Each row is a point on a tangle of strands that fork, close into loops and nearly touch. The rows are in no order.
In the rows, 128 means zero.
Points whose rows are less than 102 apart are linked; no others are. Some points are linked to none.
ker: [ 88  77 174 110 176  99 123 110 130 197  89  95  79 140  81 127  90 150
 155 135 147 148 108 154 150  96]
gidup: [104 129 128 143  96  92 132  98 196 134 146 157 133 138 128 112 116 111
 161 110 138 183  85 108 132 118]
vis: [118 131 111 163  93 139 134 124 170 122 164 144 173 138 166 119 128 124
 144 163 139 172  69 117 121 129]
ror: [140 126 175  99 180 118 151 116 182 141 134  67 130 109 104  78 106 140
 112 132 130  53 117 164 110 135]
gepaf: [ 81 132 130 117 127  99  92 129 133 129 110 145  80 138  81 138 120 112
 162  97 156 162 139 138 138 111]
bezek: [183 117 143 129 136 167 160 167  76 120 128  92 146 124 180 150 149 163
 104 168 100  96 114 111 140 145]
tudes: [180  89 151 101 164 108 125 127  77 142  94  88  84 151 153 147 100 162
 129 127  97  83 149 124 154 124]
rumet: [122 116 121 133 108 138 139  90 107 142 134 131 191 113 168 137 153 130
 150 144 149 155 101 144 110 137]
rana: [115 116 158 142 151 139 133 151 166 122 179 116 182 130 162  97 132 139
 117 142 139 114  59 150  95 131]
gumup: [ 88 134 115 149  92 153  93 164 104  86 125 152 133 127 146 135 190 118
 122 114 131 148 165 165  90 125]
Mit: [109  81 166 100 167  80 115 103 128 166  66  99  50 156 101 147  79 155
 125 126 127 114 121 140 168  97]
koz: [ 87  95 166 106 145 104 124 122 163 156 113 115  96 137 101 127 112 157
 156 122 151 137  85 149 139 108]
kigev: [100 146 153  94 153  78 100  96 174 144  87 111  52 127  63 110  90 101
 112  88 137 119 153 135 151  99]
sibuv: [148 145 113 127 102 122 131 136 140  86 165 147 126 140 167 121 126 109
  85  88  61 111 186 107  98 105]
patep: [104 136 120 154 116 167  89 207 110  81 136 150 101 131 150 113 163 121
 101 104 109 123 176 138  96 111]
sopo: [ 75 125 143 109 153  80  85 113 148 122  88 143  52 155  75 134  97 111
 117  71 141 149 143 130 140 105]
Dis: [148 126 115 105  71 118 141 114 145  58  97 134 127 159 197 161 171 144
  71 117  92 101 155 138 119 131]
Vor: [134 129 112 100  89 141 145 153 102  71  79 120 125 137 174 162 190 142
  91 119 113 110 170 140 119 130]
Fen: [140 109 131 122 148 107  98 118  78 126 131 147 118 146 131 123 125 122
 138  83 116 150 164 122 120 122]
lozi: [ 81 135  97 151  98 135  86 151  98  85 113 172 118 154 115 161 160 122
 150 116 145 164 159 147 115 130]
tomuv: [144 140  92 142 100 140 136 107 110 148 150 158 151 120 134 136 118 119
 177 156 147 177 120  84 152 137]
Kitez: [ 91 155 124 117  80 124 113 118 174  92 143 142 140 114 144 114 171  98
 114  91 130 128 157 163  83 113]
puni: [120 128  95 162  97 134 111 153 129  68 168 183 125 166 159 119 132 110
  76  87  64 137 194 121  80 110]
sagu: [129 132 147 123 216 133 143 122 150 193 131  70 153 100  57  72  81 126
 146 181 157  85  95 162 134 136]
Tuso: [140 100 128 103 121  92 148  97 117 154 104 130 102 158 121 176  96 163
 176 132 133 151 102 105 177 122]
Labag: [130 130  96 150  92  85 133  97 181 127 153 181 116 163 117 125  97 112
 154 107 113 191 115  73 155 119]
sev: [101  80 174 136 156  75 102 114 184 149 109 148  55 166 114 108  82 136
 107  78 113 177  91 108 152 103]
gekud: [115 146 121 113 135 162 178 138 109 165 132  88 190  90 122 173 131 154
 158 195 174 100  76 134 144 149]
tul: [132 134 140 112 178 144 182 143 128 157 131  70 195  98 101 148 113 159
 141 179 172  60  79 163 139 163]
datab: [104 110 139 112  98 145 127 139 125 101 116 118 147 138 174 148 175 159
 120 146 133 125 107 164 110 125]
lovu: [ 86 139 129 124 123 130 108 132 121 162 128 134 118 105  82 135 130 120
 191 131 169 164 124 139 135 118]
fik: [120 124 142 137 128 113  97 153 170 129 147 134  83 153 121 110  96 133
 143 126 120 142  99 106 144 102]
ziguk: [135 146 101 148 108 162 118 143  68 112 120 148 165  87 151 128 203  87
 112  95 112 152 197 152  85 136]
Somug: [160 132  97 133 124 176 134 202  56  94 103 139 128 114 151 137 197 120
  81 116  92 132 194 119 114 132]
damal: [122 130 138 153 182 131 152 136 149 168 188 122 220  94 121  79 101 109
 143 137 166 127  64 135 105 150]
teka: [125 139 136 127 167 189 122 171  88 171 145  96 153  85 110 121 130 136
 147 172 146 106  86 146 131 133]
gezo: [130 101 175 104 141  61 117  76 181 122 122 141  86 148 145 123  95 136
  87  59 108 128 109 112 126 112]
zuv: [ 96 120 149 110 146 132 161 145 190 139 128  91 146 128  98 134 113 164
 154 171 168  95  46 156 137 137]
Nudu: [101 109 122 119 144  81  87 127 153 104  69 155  24 188  98 158  76 146
 100  97 116 116 126 100 168 112]
Geb: [138 136 113 176 129 149  99 115  73 161 169 174 158  93 124 113 130  96
 178 117 137 183 146 109 115 138]
moris: [104 148 152 109 143  99  91 124 172 133 132 121  72 118  90  90 107  96
 115  84 123 116 164 136 118  97]
fege: [152 139  77 155  77 119 133  98 140 118 163 181 140 163 137 128 111 119
 148 141 118 180 133  79 147 127]
tolab: [152 140  46 198  76 171 115 102  49 110 133 198 177 139 124 136 165  93
  99 133 114 183 211 123 107 160]
pasa: [117 152 143 102 119 113 121 122 166 114 153 122 121 107 126 102 139 104
 120  88 118 108 160 136  98 110]
kur: [137 113 166 128 192 160  94 166 110 164 138  86 120 101 121  68 124 130
 124 141 117  85 128 156 109 111]
Zonen: [146 152  84 174  87 200 135 132  55 135 145 154 164 108 153 152 159 130
 117 202 124 176 114  94 151 160]
Zodeg: [124 127 149 138 127 106 133 131 199 131 171 128 129 136 136  99  99 124
 142 126 127 140  74 111 124 115]
Dozip: [100 143 126 142 134 167 115 134  96 172 150 139 157  73 100 120 147 114
 186 145 169 153 113 139 119 136]
Davo: [155 151  48 179  80 171 127 146  70  76 150 187 151 159 117 134 155  98
  82 126  90 162 215 103 105 142]
Ladok: [132 127 132  84 130  91 112 125 136  85  81 129  70 151 138 149 124 137
  89  74 102  75 167 123 133 123]
Guva: [121 121 165 111 166 101 178 114 213 150 112  76 124 127  78 130  82 158
 143 162 156  73  56 152 150 145]
pemi: [162 139 154 125 166 155 161 154 120 135 158  82 192  96 160 113 133 131
 109 150 132  80  95 137 115 147]
vuma: [148 150  65 143 107 160 125 177  73  65 120 164 126 157 129 146 167 102
  85 113  95 137 208 106 110 139]
binov: [143 133 175 100 158  91 137  96 191 146 126  86  97 115 104  96  89 119
 116 112 121  87 118 133 132 117]
dubud: [182 144  82 154  72 147 149 101 117 108 164 156 162 156 173 134 126 128
 107 160 100 157 142  86 138 133]
rofa: [138  91 162 108 123  81 117  93 148 104 123 144 112 162 176 130 128 150
  99  79 109 123 117 130 112 118]
palep: [120 151 122 153 125 197 126 177  88 145 155 121 155 100 136 143 152 140
 139 194 143 140  78 122 142 141]
guvup: [181  88 146 106 145 136 146 141  66 124 106 100 119 143 178 162 137 179
 119 140 104  89 136 124 145 133]
dud: [134 125 135 115 131  97 179  86 167 158 127 112 169 115 125 137  90 125
 178 149 162 128  73 106 153 147]
mabe: [127 124 134 126 130 104  94 144 166 104 119 149  48 172 134 126  86 145
 110 108 102 108 128  99 152 105]
tirod: [137 104 113 110 129  95 113 124 102 120 100 147  79 182 112 167  99 156
 146 124 125 143 133 107 166 118]
Levir: [ 87 132 117 168  97 134 123  99 155 150 156 162 181  99 129 108 143 101
 180 138 171 183  99 142 102 136]
Bikev: [146 133 158 114 156 151 119 163 143 131 132  82 106 114 140  87 122 130
 111 135 110  69 143 145 118 113]
Kuzu: [131 138 149 122 191 196 123 177 106 165 139  79 150  75 104  77 147 135
 119 158 132  75 118 170 104 134]
molad: [116 162  70 159  68 157 119 122 103  91 113 151 172 112 151 137 192  83
 103 113 121 165 203 152  87 138]
goruf: [129 125  88 146 104 118 101 140 116  61 141 190 103 198 131 138 122 122
  93  93  96 141 171 102 113 122]
nitep: [139 141 113 151 118 199 131 165  44 136 121 136 168  59 149 127 215 102
 102 128 113 151 159 147 100 150]
dos: [130  90 144 108 100 110 127 116 143  75 101 145 110 175 200 154 150 176
  87 108 106 100 114 139 121 125]
pebi: [149 127  79 179  93 172 121 111  63 145 148 185 164 127 140 144 143 127
 154 168 137 192 129 102 141 152]
fima: [ 79 150 128 131  85 125 117 109 176 118 148 148 147 108 122 114 161 106
 157 119 164 159 120 158  99 122]
Fub: [ 99 161  87 163  73 133 102 107 126 104 143 171 161 114 133 130 163  77
 141 111 135 170 182 145  93 129]
Dosi: [145 135 137 133 198 152 135 152 111 185 136  74 156  92  88 106  93 128
 158 183 148  84  82 136 149 138]
sero: [163 143  74 167 100 179 122 130  30 126 130 178 164 109 137 139 177 106
 112 132 109 171 187 114 124 156]
dinum: [162  91 154 118 157  84 142 107 132 169 103  95  82 155 116 150  70 155
 159 146 122 126  89 103 182 124]
nisi: [111 137 143  75 133  89 112 111 149 107  63 101  53 129  99 149 119 135
 105  94 122  60 162 144 147 114]
Rav: [127 150 118 141 127 180 109 148  64 151 140 135 156  68 124 121 175 106
 150 129 141 142 148 141 115 140]
Lus: [159 128 124 100 125  94 126 120 130  86 123 139 100 149 157 131 127 120
  79  61  75  90 187 111 109 116]
Repev: [146 160 130 122 114 152 168 131 138 125 153  96 189  93 158 125 147 118
 124 162 144 103 110 124 120 148]
gofub: [113  96 165 124 139  58 121  76 174 137 125 161  96 156 118 117  99 118
 118  57 122 189 110 105 134 114]
Mumur: [177  94 164 117 179 102 136 114 105 166 101  62  96 137 128 127  73 149
 141 163 107  78 110 129 160 119]
kipaz: [138 139 167 101 140  67 122  76 200 137  96 108  57 119  85 131  82 115
 105  92 117  99 130 113 163 108]
tomig: [145 129 123 105 115 175 151 191  72 105  81 105 133  97 161 146 207 138
  94 134 110 112 174 143 117 127]
Fela: [ 94 156  79 138  67 117 108 105 142  89 119 171 131 145 125 155 152 103
 144 120 144 169 152 131 125 125]
sepek: [123 134 157  96 153  88 186  79 198 165 121  89 145 107  82 124  86 135
 163 137 169  99  80 135 146 153]
sofi: [140  99  88 148 108 123 104 133  87  88 135 194 111 204 119 149 119 151
 127 115 121 167 149 108 139 131]
betam: [151 135 162 111 190 147 168 151 150 143 142  61 176 100 111  99 119 151
 114 160 146  46  98 167 114 155]
lan: [112 127 132 170 122 113 105 104 126 157 168 169 151 105 118  97 126  90
 179 102 149 195 131 119 102 131]
ravun: [118 128 145 129 141 156  93 188 127 109 139 118  94 122 150  89 143 130
 108 110 111  96 156 138 101 105]
borus: [125 133 154 138 200 130 134 125 150 186 169  96 167  92  86  61  90 108
 151 134 158 122  93 141 112 137]
Gapa: [195 147 132 153 124 168 183 164 104 110 156  87 174 111 185 136 142 136
  75 182  92 101 112  89 133 156]
rego: [142  93 127 116 137 101 172  88 111 176 121 124 159 131 138 159 100 151
 186 149 151 156  80 102 156 142]
zik: [111 140 150  80 130  96 160  82 178 171  98  90 100 101  65 140 102 134
 170 137 165 106 113 140 159 130]
vel: [ 81 127 151 101 113 125 139 127 187 133 125 116 127 125 109 131 139 153
 161 145 168 121  77 160 125 120]
gek: [127 161 112 125 102 166 189 123 119 133 128  91 204  87 156 162 151 133
 122 204 162 111  92 123 142 165]
Mim: [124 143 139  78 127  96 131 102 137 142  88  94  83 118  90 152 110 130
 155 120 143  93 146 138 158 119]
dabe: [192 142 103 154  84 166 167 136 106 101 162 126 169 143 189 133 147 137
  73 182  80 134 142  83 134 145]
gepaz: [114 109 100 120 161  97  88 141  89 102  85 158  46 202  88 150  80 133
 119 103 121 132 157 100 154 121]

A piece is two or more points that can be reached from each other along the links. Count, over all rows, the pieces, the separate loops (a circle has one, a figure eight two, a Y none), the forks (points with three links) and the tips (points with one).
pieces -> 3
loops -> 2
forks -> 6
tips -> 8

A fork is a point with three links, a tip a point with one. Leave the first point through the second and follow the links. Name the first fork or tip that comes.
gofub; gezo -> sero
lovu; Dozip -> teka
Kuzu; kur -> kigev
sero; tolab -> sev

How many points has the smallest loop of links through each point below? Write 0 if it is on no loop.
tudes -> 18
ziguk -> 0
gekud -> 6

Name the points in between on the shortest way along the links from the first point to the second, in order.
gofub; sero -> gezo, rofa, dos, Dis, Vor, tomig, Somug, vuma, Davo, tolab
lozi; Kitez -> Fela, Fub, molad, ziguk, nitep, Rav, Dozip, lovu, gepaf, sopo, kigev, moris, pasa
sagu; gekud -> Dosi, teka, Kuzu, kur, Bikev, ravun, patep, gumup, lozi, Fela, Fub, molad, ziguk, nitep, Rav, Dozip, lovu, gepaf, sopo, kigev, kipaz, binov, ror, betam, tul
fik; zik -> mabe, Nudu, gepaz, tirod, Tuso, rego, dud, sepek
nisi; dabe -> Mim, zik, sepek, dud, rego, Tuso, dinum, Mumur, tudes, guvup, bezek, Gapa
